Points, in no order, along strands that fork and pass close to each other.
(in the rows, 128 means zero)
Two points are linked if the straight distance between their rows is under 113. Some points are linked to none.
Z_832: [ 97 163 190 178 123 142 164 123 119 120 127 121  70 144 142 159  87 133
  97 104  90 136]
Z_310: [121 148 130 110 165 152  98 152 127 115 112  68 125  68 139 105 138 140
 144 106 130 121]
Z_690: [203 113 127  86 123 145 136 160 176 195 108 160 159 142 148  96 170 137
 108 157 117 136]
Z_586: [ 71 143 137 165 122 141 148  69  93 110 148  66  50 173 140 149 116  95
  95 111 100 129]
Z_587: [124 111 151 152 107 147 143 166 144 150  87  89 117 130 181 172 130 145
 104 117 140 134]
Z_973: [137 121 118 190 120 116  81 133  92  96 128 146 113 114  94 128 158 195
 137 121 140 106]
Z_702: [128  96 152 118 101 130 135 101 131  88  59  91 113 121 163 133  74 130
  90 112 162 178]
Z_650: [161 123 124  45 116 106 125 110 188 166 145 129 173 105  68 112 130 117
 133 149 133  93]
Z_39: [ 73  98 118 118  79 134 135 106 101  43  71 190  92 144 125 196  45 126
 176 115 141 146]
Z_826: [ 92  96 103 182 121 113 166 128 107 127 109 129 117 126 123 177 145 160
 143 114 152 132]
Z_332: [188 165 136 131 152 162 122 140 165 133 164 136 145  94 187 100 125 104
  97 131 134 153]
Z_622: [147 148 109 186 140 170 128 156 141 147 123  95 151 179 142 105 155 115
  96 147 105 141]
Z_628: [116 182 141 199 153 143 119 179 124 104 178 142 117 163 128  82 147 160
 106 168 154 117]
Z_971: [134 115 138 185 101 169 113 145 121 128 134 122 138 112 176 150 127 150
 118 122 119 157]
Z_649: [146 124 127  94 121 124 107 137 125 134 178 163 156  60 135  82 105 169
 171 116 119 145]
Z_876: [ 68 154 119 147 126 122 126  67 102 127 132  95  82 127 122 128 114  95
 117 121  87  94]
Z_304: [ 92 126 102 123 136 148 128 100 120 126 154 182 116  97 123  72 118 118
 148 108  94 159]
Z_630: [188 176 127 152 163 156 126 139 154 140 178 152 162 124 149  63 158 139
 136 151 166 142]
Z_53: [132 150 173 176 144 125 140  72 107 106 110  70 106 160  89 131 115 136
  71 124 131 126]
Z_644: [174 120 151 119 113 142 105 118 158 185 108 151 156 165 148  78 159 112
  70 176 105 148]
Z_318: [ 96  77 110 100  75 108 142 113 102  69  68 186 132 147 131 181  75 139
 230 109 147 150]
Z_241: [117 104 110 110 122  86 171 108  85 126 145 210 150 105 125 176 100 132
 198 101 121 131]
Z_883: [129 138 112 136 159  91 146  81  60 111 156 179 138  94 117 165 112 126
 153 113 112 104]
Z_663: [130 103 118  64 127  92 156 130 170 176 161 158 148 134  87 125 168 121
 112 158 159 112]
Z_66: [ 86 115 126 116 120  93 108 135  89 130 103 130 117 118 152 111 116 126
 128 122  78 126]
Z_703: [125 160 132 181 160 153 129 135 142 109 139  48 141 172 107  93 151 138
  75 176 187 105]
Z_692: [ 54 138 160 135 155 141 174  84  50  91 119 126  91 131 118 139  72 131
 121 129  87 139]
Z_838: [157 197 153 211 176 131  99 117  66  72 164  81 122 182 124 129 132 106
 103 147 115  97]
Z_653: [117 146 107 158 152  91 137 134 119 104 136  74 112 145 109 113 152 123
  65 142 160 122]
Z_28: [142 168 160 214 163 126 141  90  77  90 149  86  91 189 116 161 144 127
  85 126 122 135]
Z_637: [118 121 103 174 108 148  96 150 118 111 132 117  95  99 156 100 135 159
 129 101 132 160]
Z_660: [132  83 135   6  99  89 161 147 148 140 158 153 172 125 111 172  87 123
 199 120 171 138]
Z_719: [151 140  92 181 105 132  97  93 160 138 133 134 159 123 105 107 132 115
 143 125 103 112]
Z_33: [134 143 138 159 165 151  87 129 140 134 100  92 138 186  68  94 185 105
 146 147 122  92]
Z_836: [110 105 115 118 108 117 100  88  86 125 155 180 140  73 150  98 103 149
 176 116  91 146]
Z_504: [155 101 172 128 110 116  82 109 153 150  83 130  89 137 122 129 163 119
  93 104 141 135]
Z_359: [149 176 165 102 160 202 143 149 166 141 128  76 106 139 151  78 144 122
  59 196 155 113]
Z_909: [165 127 104  80 133  93 140 183 155 149 179 118 154  91 124 152 162 154
 165 113 176 115]
Z_219: [141  69  98  51 107 126 165 160 172 166 115 110 164 130 118 169 153 137
 160 132 180 127]
Z_854: [145 100 157   6 128 115 155 157 148 153 132 152 170 100 143 129  89 133
 153 145 141 132]
Z_69: [118 150 161 165 155 149 152 112 143 137 110 134 122 142  62 163 148 121
 148 115 108  99]
Z_430: [105 163 157 150 163 143 157  81  67  59 101 119  78 126  84 146  73 138
 110  97  86 117]
Z_639: [150 128 117  98 107 112 122 135 171 178 169 186 133 129 136 117 138  93
 134 119  94 134]
Z_266: [178 147 128 130 137 117 131 138 142 156 181 157 179  75 148  86 143 174
 161 128 159 136]
Z_534: [168 130 135 165 117 121  92 147 129 179 124 166 169 170 139  59 173 136
 110 157  96 132]
Z_86: [160 146 143  95 146 196 162 153 184 154  95  84 119 100 152  91 157 155
  83 172 177 105]
Z_337: [104 170 137 184 149 152 159 118 111 102 140 110  77 201 111  65 129 131
  78 117  98 171]
Z_966: [150 107 127 121  98 176 134 125 196 176 130 144 132 147 152 155 135  92
  94 154 119 148]
Z_698: [111  89 115 104  92 107 123  81 135 135  91 174 122 116 122 141 100 109
 185  89 109 143]
Z_237: [168 119 147  46 115 174 160 167 184 166  82 142 115  90 167  89 143 162
 103 151 162 131]
Z_952: [104 102 106  65 101 124 148 164 187 171 100 100 144  98 135 143 132 137
 163 124 150  95]
Z_405: [101 176 129 197 149 146  88 125 140 123 179 107  98 168 116 121 168  88
 136 154 143  89]
Z_511: [123 107 113 104 142 124 119 115 156 156 151 113 130 143 114 134 183  95
  97 152 165 126]
Z_173: [143 184 133 186 159 150  87 130  49  79 139  73 125 141 142 127 105 130
 115 131  75 108]
Z_789: [128 173 140 170 148 169  94 126 171 135 156  95 141 158 129  94 161 112
 124 183 173  86]
Z_272: [151 143 122 173 116  95  69 147 101 144 154 161 161 158  94 121 160 137
 162 149  72  91]
Z_8: [102 117 146 122 104 116 131 131 101  52  96 120  74 125 162 137  45 139
  77 107 146 174]
Z_791: [141 122 115 117 120 175 134 134 188 165 151 107 145 151 137 128 157 101
  69 196 151 109]
Z_226: [129 149 139 108 152 166 126 133 128 127  86  40 107 107 171  88 121 125
  99 108 124 143]
Z_540: [150 147  81 182 145 122 101 154 138  93 166 151 107 156  84 120 166 113
 124 112 132 134]
Z_969: [ 62 104 112 127  89 127 129 112  75  69  81 148  96 135 111 162  50 141
 147 125  98 118]
Z_589: [136 156 117 152 161 148  87 147  86  72 116  66 132  92 132 122 103 141
 130 105 104 117]
Z_417: [158 117 157  29 123 131 157 155 167 177  98 166 142  88 139  94 120 168
 148 122 138 138]
Z_245: [121 134 111 151 109  74  97 133  79 137 123 169 122 124 127 134 135 138
 146 113  68  97]
Z_641: [104  87 118 145  93  97 134 101  95  97  69  71 143 130 153 141  77 136
  85 117 127 152]
Z_564: [ 55 116 135 134 125 166 151  96  95 109 118 150 103 119 133 115  91 127
 142 109 104 167]
Z_612: [139 154 130 134 165  94 133  91  66  72 118 129 109 103 109 169 101 110
 114 101 103 110]
Z_248: [145 169 129 210 133 109  86 139  92 135 139 158 163 165 128  56 153 150
 144 153 100 102]
Z_807: [123  71  93 118 107  98 157 139 146 124 120 121 141 113 140 183 139 137
 147 117 186 144]
Z_505: [109 142 148 158 159 152 129 154 119 120 162 140 138 124 111 118 148 159
 128 152 132 123]
Z_782: [232 127 120  62 119 149 135 139 176 183 153 147 152 105 167 108 160 107
 123 138 147 142]
Z_668: [ 75 101 103 105 105  92 140  91 103  67  59 112 124 125 119 137  62 111
 134 112 133 148]
Z_860: [120 125 124 100 153 104 164 160 109  98 123 184 129 112 108 176  93 114
 160  91 109 135]
Z_81: [104 135 124 143 141  98 139 138  99 142 112 107 103 145 150 108 152 117
  84 120 120 140]
Z_65: [147  86 126  64  80 135 126 134 182 186 112 160 143 140 156 144 124  91
 133 143 109 140]
Z_726: [ 79 113 118 144 142 133 166 147 112 142 132 154 136 111 109 135 141 164
 167 124 128 125]
Z_349: [ 95 111 141  74 120  84 166 152 157 140 151 171 130 125 109 161 112 122
 104 149 157 118]
Z_793: [122 107 118 123 118 125 128  77 157 143 100 136 153 113 113 127 107 100
 123 120 113 132]
Z_426: [161 159  89 142 178 120  93 179 139  95 149 109 151 157  85 110 158  94
 103 132 128 126]
Z_817: [123  83 104 124 116  82 123 138  96 111  96 101 160 118 166 175 109 120
 113 119 140 140]
Z_62: [138 116 177 138 139 115 113  73 134 147  87  92 115 150 110 143 150 103
  69 133 129 117]
Z_814: [143  90 140 116  93 118  67 124 153 119 129 165  84 121 111 153 143 128
 126 101 134 147]
Z_731: [ 91 114 143  71 119  81 173 158 128 115 105 190 155 123 131 151  58 124
 132 129 122 134]
Z_84: [169 113  98  84 152 120 172 167 148 179 144 101 194 113 135 141 168 139
 137 146 168 114]
Z_74: [ 99  97 114  81  96  90 109 156 132 152 116 131 134 105 132 127 126 144
 157 128 117 111]
Z_823: [121  78 105  71  79  95 137 109 131 121  85 175 149 136 122 157  96 118
 248  83 126 156]
Z_127: [134 152  91 210 130 149 105 108 103 104 149 115 152 127 101 159 133 121
 161 123  91  94]
Z_381: [117 112 116  56 122  78 158 114 125 135 167 167 161 103 120 180  87 111
 211 107 137 115]
Z_842: [102 170 151 168 148 158 110 114 131 117 165  70  60 174 132 142 154  86
 102 121 124 119]
Z_510: [192 108 121  48 121 143 134 100 159 189 166 130 171  90 132 104 166 125
 174 129 158 140]
Z_187: [131 113  94 145 113 107  96 159 131 105 160 170  92 138  98 171 153 123
 124 109 121 127]
Z_607: [141 120 119 109 111  89 102 127 123 155 208 171 145 105 135 152 142 114
 158 132 124 113]
Z_44: [132 144 160 167 131 161 152 139 175 147  93 103 111 136 113 145 144 139
 114 118 143 116]
Z_111: [118 141 134 164 110 167 111 112 122 111 112  69  82 113 175  88 104 132
 103  95 115 162]
Z_94: [ 97 147 151 124 190 149 117 173  96 135 138  96 118 112 135 105 175 162
 147 137 147 121]

A fork is a point with three links. Follow the links from the first point to the second and name the forks in between, in order.
Z_534 / Z_793 -> Z_66 > Z_219 > Z_807 > Z_641
Z_39 / Z_28 -> Z_641 > Z_807 > Z_505 > Z_310
Z_359 / Z_966 -> Z_241 > Z_663
Z_607 / Z_883 -> Z_663 > Z_241
Z_860 / Z_630 -> Z_241
Z_127 / Z_909 -> Z_641 > Z_807 > Z_219
Z_226 / Z_318 -> Z_310 > Z_505 > Z_807 > Z_641
Z_94 / Z_823 -> Z_505 > Z_807 > Z_641
Z_69 / Z_690 -> Z_310 > Z_505 > Z_807 > Z_219 > Z_66

A fork is a point with three links, a tip a point with one. Leave the first point through the second and follow the links. Name the first fork or tip that comes.
Z_589 / Z_173 -> Z_426
Z_426 / Z_540 -> Z_310
Z_332 / Z_630 -> Z_241
Z_127 / Z_719 -> Z_641

Follow the links from the first point to the second, and from the first to the third. Name the last point that the two ways share.
Z_111 / Z_641 / Z_81 -> Z_807
Z_28 / Z_793 / Z_405 -> Z_807
Z_534 / Z_44 / Z_173 -> Z_310
Z_663 / Z_304 / Z_86 -> Z_241
Z_639 / Z_332 / Z_660 -> Z_241
Z_187 / Z_698 / Z_44 -> Z_310
Z_39 / Z_405 / Z_248 -> Z_66
Z_793 / Z_405 / Z_782 -> Z_66
